Each row is a point on a landscape with many valleys, with its height.
From any point a ball takes the steepest step (drop divided by distance) to one of its 4 nearest points. It stops when none of these is lower. Distance is the straight distance between rows; heights are no part of it.
Q657: [ 71 132 110 210 152 162  88 105 160 150  92 150 134 126 146 104 209 134
 141 135 109 165]  (h 5.30)
Q551: [168 127 157  97 113 115 122 159 102  87 144 145 135 124  94 126 107 127
 147 124 164 102]  (h 3.84)
Q773: [108  93 114 134 162 123 113 105 175 140  98 135 101 123 156 100 150 133
 112  98 141 163]  (h 3.34)
Q205: [174 177 145 132 152 185 154 108 171 118 166 124 111 126  89  99  96 143
 187 135 154 117]  (h 3.42)
Q886: [137  90 109 114 124  93 129 131 136 134 134 112 113 145 154 153 138 134
  92 101 132 139]  (h 5.11)
Q340: [147 132 183  89 129 137 141 147 151 112 155 145 141  82  69  70 104 157
 156 124 163 143]  (h 2.68)
Q921: [113 133 154 164 109 126 123 130  87 112 135 101 118  94 160 183 168 167
  94 144 108 161]  (h 5.46)
Q894: [ 84  84  76 167 120 139 105 134  92 137 108 149 125 177 181 183 126 121
 123 135  82  97]  (h 2.20)
Q274: [154 175 120  83 119  85 125 113  92 107 127 104 136 162  83 145  96  65
 145 131 161  60]  (h 6.04)
Q209: [ 60 119 119 174 132 178  89 122 173 159 122 167 145 122 109  86 190 175
 175 131 108 168]  (h 5.49)
Q96: [131  96  97 157 124 143 110 138 126 121 137 121  89 158 168 164 147 144
 135 112 123 122]  (h 3.97)
Q810: [145 112 167 114 151  82 129 122  91  88  76 140 182 107 124 118 116  91
  91 118 146 124]  (h 2.09)
Q751: [ 63 126 115 163 123 158 101 125 130 172 112 189 134 116 153 125 160 148
 152 162  83 148]  (h 6.33)
Q816: [176 159 128 135 145 138 141 102 115 108 119 121 123 149 131 131  91  95
 161 116 163  95]  (h 4.75)
Q927: [ 94 105 109 184 152 153 112 110 123 143  77 154 118 138 184 135 134 115
 116 126 100 133]  (h 4.90)
Q304: [ 75 102 107 159 115 187  90 156 163 143 163 155 104 126 127 113 172 180
 168 129 109 153]  (h 5.75)
Q618: [ 87 109 109 136 145  99 133 128 128 144 124  86 114 114 152 175 191 158
  50 144 128 152]  (h 5.98)
Q184: [120 135 135 132 125 214 135 134 209 149 174 108 113 114  96  67 108 184
 178 118 124 145]  (h 2.83)
Q303: [118 151  97  85 152 134 122  89 175 163 156 125  86 143 127  94  89 101
 150 138 158 101]  (h 4.87)
Q699: [ 66 113 106 133 125 180  99 140 165 165 150 180 114 119 124  97 148 165
 179 155  98 145]  (h 5.94)
Q872: [118 156 129  96 142 178 144 106 188 154 192 123  90 115 102  85  90 153
 170 145 135 116]  (h 3.55)
Q337: [140 117 133  93 101  82 150 142  46 103 125 112 170 154 119 170  87  95
 115 126 107  93]  (h 6.98)
Q686: [166 131 149 117 140 101 106 146  98  74  83 143 165 146 100  99 120  67
 139 104 164  93]  (h 2.23)
Q418: [148 144 131 135 128 141 155 102 103 130 110 134 120 124 163 144  76 115
 138 139 124 122]  (h 2.08)
Q953: [172 133 124  75 124  93 125 126 145 112 129 129 124 125  90 103 106 105
 144  88 182 122]  (h 6.97)
Q616: [181 138 146 147 134 132 115 159  90  60 127 136 139 148 101 127 126 104
 158 113 161  83]  (h 2.67)
Q203: [128 153 108 164 146 194 130 116 161 148 131 148  98 145 154 113 118 133
 174 148 113 126]  (h 2.70)
Q503: [146  95 131  87 109  64 147 154 105 146 157 104 145 131 128 167 153 149
  56 115 121 142]  (h 6.40)
Q972: [113  70  60 131 140  78 119 110 145 157  82 141 126 178 162 127 132  87
  92  98 120 112]  (h 6.60)
Q401: [169 159 158 174 140 163 158 101  95 102  83 134 172 117 158 136  94 103
 138 140 110 131]  (h 4.49)
Q808: [ 77  85  92 160 137 115 116 112 119 144  88 135 130 132 184 165 150 122
  79 139  98 138]  (h 4.27)
Q363: [ 98 131 125 200 175 158 115  87 163 138  63 127 126 123 173 112 173 116
 105 124 124 166]  (h 5.22)
Q771: [174 169 139 151 132 161 140 133 101  95 159 112 105 150 123 158 102 129
 176 137 149  90]  (h 4.93)
Q379: [106 127 142 103 103 140 133 141 138 157 168 140  96  82 145 137 110 176
 134 149 105 153]  (h 3.12)
Q924: [170 149 106  98 100  88 102 143  90  88  90 104 162 181  83 144 115  51
 145  92 156  65]  (h 3.25)
Q790: [ 56 140 144 152 128 155 110 115 169 168 120 138 122  89 136  88 181 171
 134 154  87 184]  (h 5.69)
Q674: [137 136  66  93 112  90 135  93 132 161 105  96 104 187 136 148  90  62
 125  99 137  81]  (h 6.00)
Q318: [ 68 103  93 101 144 152 105 132 169 179 143 194 110 125 128 102 116 150
 165 156 123 120]  (h 6.39)
Q323: [169 184 158 132 130 170 155 130 121 115 172 138 124 114 100 129  91 150
 172 169 135 113]  (h 3.95)
Q896: [ 79  91  96 154 172 108 108  89 159 148  67 138 122 123 167 117 154 105
  72 118 129 144]  (h 3.58)
Q916: [110 105 124  94 149  69 146 107 148 147 105 106 124 106 150 136 149 137
  52 124 144 166]  (h 5.85)
Q435: [ 85 176 133 203 153 159 140  84 157 148  71  98 134  99 149 106 200 135
 108 149 109 189]  (h 5.28)
Q651: [153 151 132  50  85  84 107 173 121 121 191 125 137 131  42 115 118 101
 141 141 167  64]  (h 6.01)
Q661: [131 118 113 148 149 155 115 118 155 142 112 145  99 140 166 113 117 124
 151 113 131 138]  (h 4.07)
Q17: [162 179 148 146 131 168 143 124 108  93 210 115 100 132  85 147 104 143
 164 157 149  80]  (h 4.66)
Q380: [148 157  95  97 137  99 131  83 146 145 105 112 106 153 133 117  76  62
 145 106 166  91]  (h 5.05)
Q552: [155 124 168 122 112 111 129 163  74  86 140 134 147 111 118 150 114 146
 123 129 135 120]  (h 4.44)
Q11: [148 102 137  88 115  48 131 152  73  98  92 105 202 151 100 140 150  79
  67 100 129 107]  (h 3.36)
Q166: [ 48 154 136 167 106 144 109 132 143 148 150 103  98  82 135 129 205 176
 112 157 102 184]  (h 5.84)
Q877: [ 93 102 100 119  98 136 102 164 122 162 175 142  97 121 163 163 136 168
 127 153  84 132]  (h 4.57)
Q85: [159 155 167 160 109 207 149 166 151  93 204 122 121 107  59 111 109 184
 185 128 152 133]  (h 2.66)
Q193: [142 101  98  61  90  60 166 148 104 184 162 106 134 172 142 157 119 123
  77 111  93 123]  (h 7.54)
Q558: [ 91 108  95 173 147 169  91 134 152 152 119 181 118 147 145 123 156 143
 174 136 112 132]  (h 6.21)
Q123: [ 47 134 118 180 159 137 115  92 153 164  67 134 133 101 156 113 184 127
  89 157 108 163]  (h 5.31)
Q134: [124  78  69  87 120  74 125 128 156 173 121 140 113 170 160 124 141 107
  86 104 122 125]  (h 6.19)
Q562: [187 162 165 156 157 172 147 121 155  99 113 134 149 119  98  91 120 138
 172 116 139 147]  (h 2.65)
Q141: [131 140 169 142 155 143 130 101 160 125  98 125 131  86 127  95 144 157
 118 121 134 181]  (h 2.98)
Q346: [122 104  96  64 111 111 132 146 172 155 180 130  82 125 127 118 108 133
 132 113 143 130]  (h 6.29)
Q969: [149 138 121 155 121 153 147 120  82 111 132 107 109 155 169 176  92 130
 147 134 118 102]  (h 4.83)
Q597: [156 155 132 103 141 111 156  83 117 133  99 131 128 130 135 123  69  79
 149 128 155  97]  (h 4.51)
Q9: [132 126 160 123 129 112 130 132 113 111 131 109 126  86 130 155 151 168
  91 127 145 164]  (h 5.58)
Q88: [ 90  88 106 146 148 107 136  78 127 155  60 136 140 123 181 125  97  86
  82 127 105 141]  (h 3.75)
Q142: [134 183 179 151  95 176 153 132 159 143 158 124 131  81 108  98 126 188
 168 155  78 182]  (h 2.19)
Q819: [146 132 189 132 114 139 111 193  94  78 168 163 140  95  81 117 128 158
 136 146 135 124]  (h 3.37)
Q381: [131  80  83 110 103  68 171 104 101 158  85  78 171 204 138 157 119  68
  58  69  88 132]  (h 3.38)
Q23: [123 171 148 155 116 164 151 112 137 150 124 136 128  90 164 120 130 151
 148 160  75 172]  (h 0.84)
Q312: [168 146 126  63 106  90 132 137 114 118 162 119 121 133  92 137  96 101
 142 124 168  91]  (h 5.93)
Q957: [ 75 125 111 186 139 133 116 115 111 123 105  83 119 116 163 187 196 138
  74 146 120 148]  (h 5.77)
Q397: [163 111 145 143 134 109 132 127  95  89 107 114 144 134 142 158 130 130
 113 100 148 131]  (h 5.14)
Q701: [ 91  95 108 104 140 163 114 127 198 156 149 148  95 127 126  78 122 152
 161 115 139 145]  (h 6.74)
Q776: [148 110 108 114 106 149 123 156 147 117 192 112  78 135 116 141 121 158
 155 108 155 118]  (h 6.93)
Q226: [131  94  55  92 101  95 132 146 126 171 147 120 112 205 154 155 132 104
 109 109 104  96]  (h 7.16)
Q665: [154 151 184 112 114 143 143 161 111 106 159 149 135  79  88 120 108 168
 151 152 130 136]  (h 3.05)
Q998: [107  75 102 134 135  80 158 102  98 143  90  77 156 161 167 174 138 100
  39 109  94 141]  (h 1.95)
Q256: [133 114 173 139 154 108 112 150  72  60  84 139 183 118 123 118 150  92
  88 134 134 106]  (h 1.66)
Q348: [149 135 180 122 133 114 125 161  72  83 116 159 169 108 119 119 111 108
 123 152 128 103]  (h 3.01)
Q49: [156 155 174 134 123 182 156 136 169 127 156 124 141  89  82  85 113 182
 172 131 123 166]  (h 2.43)
Q275: [120 106 147 152 131 118 141 102  61  96  91  97 166 125 160 176 118 111
  83 125 111 140]  (h 4.23)
Q206: [146 168 113  65 100  97 130 120 137 129 212  92  93 139  67 143 102 114
 134 138 168  72]  (h 7.18)
Q925: [153 163 172 126 111 144 137 168  59  93 159 149 145 112 109 152  91 136
 156 172 120  83]  (h 5.70)
Q978: [186 131 112  80  85  73 112 169 105 105 120 108 165 180  80 149 139  78
 124  85 155  83]  (h 4.50)
Q873: [140  99 153  73 118  78 133 161 132 124 172 123 132  88  92 125 144 168
  88 116 156 163]  (h 5.92)
Q580: [129  99 107 156 166 120 117  91 153 132  70 130 112 151 170 112 118  92
 116  87 146 145]  (h 3.57)
Q955: [144 138 134 105 126 122 144 120 113 136 132 133 110 115 151 133  84 131
 139 134 130 120]  (h 4.62)
Q76: [148 108 147  68 101  60 101 201 100  99 138 145 163 132  84  99 141  89
  98 131 136  90]  (h 4.76)
Q145: [163 183 185 182 127 157 157 132 155  98 111 114 186  89  84  91 169 159
 157 146  89 184]  (h 2.40)

Where does a ball stop that starts at each point below?
Q312: Q256
Q651: Q256
Q346: Q23
Q953: Q256
Q665: Q23
Q17: Q23
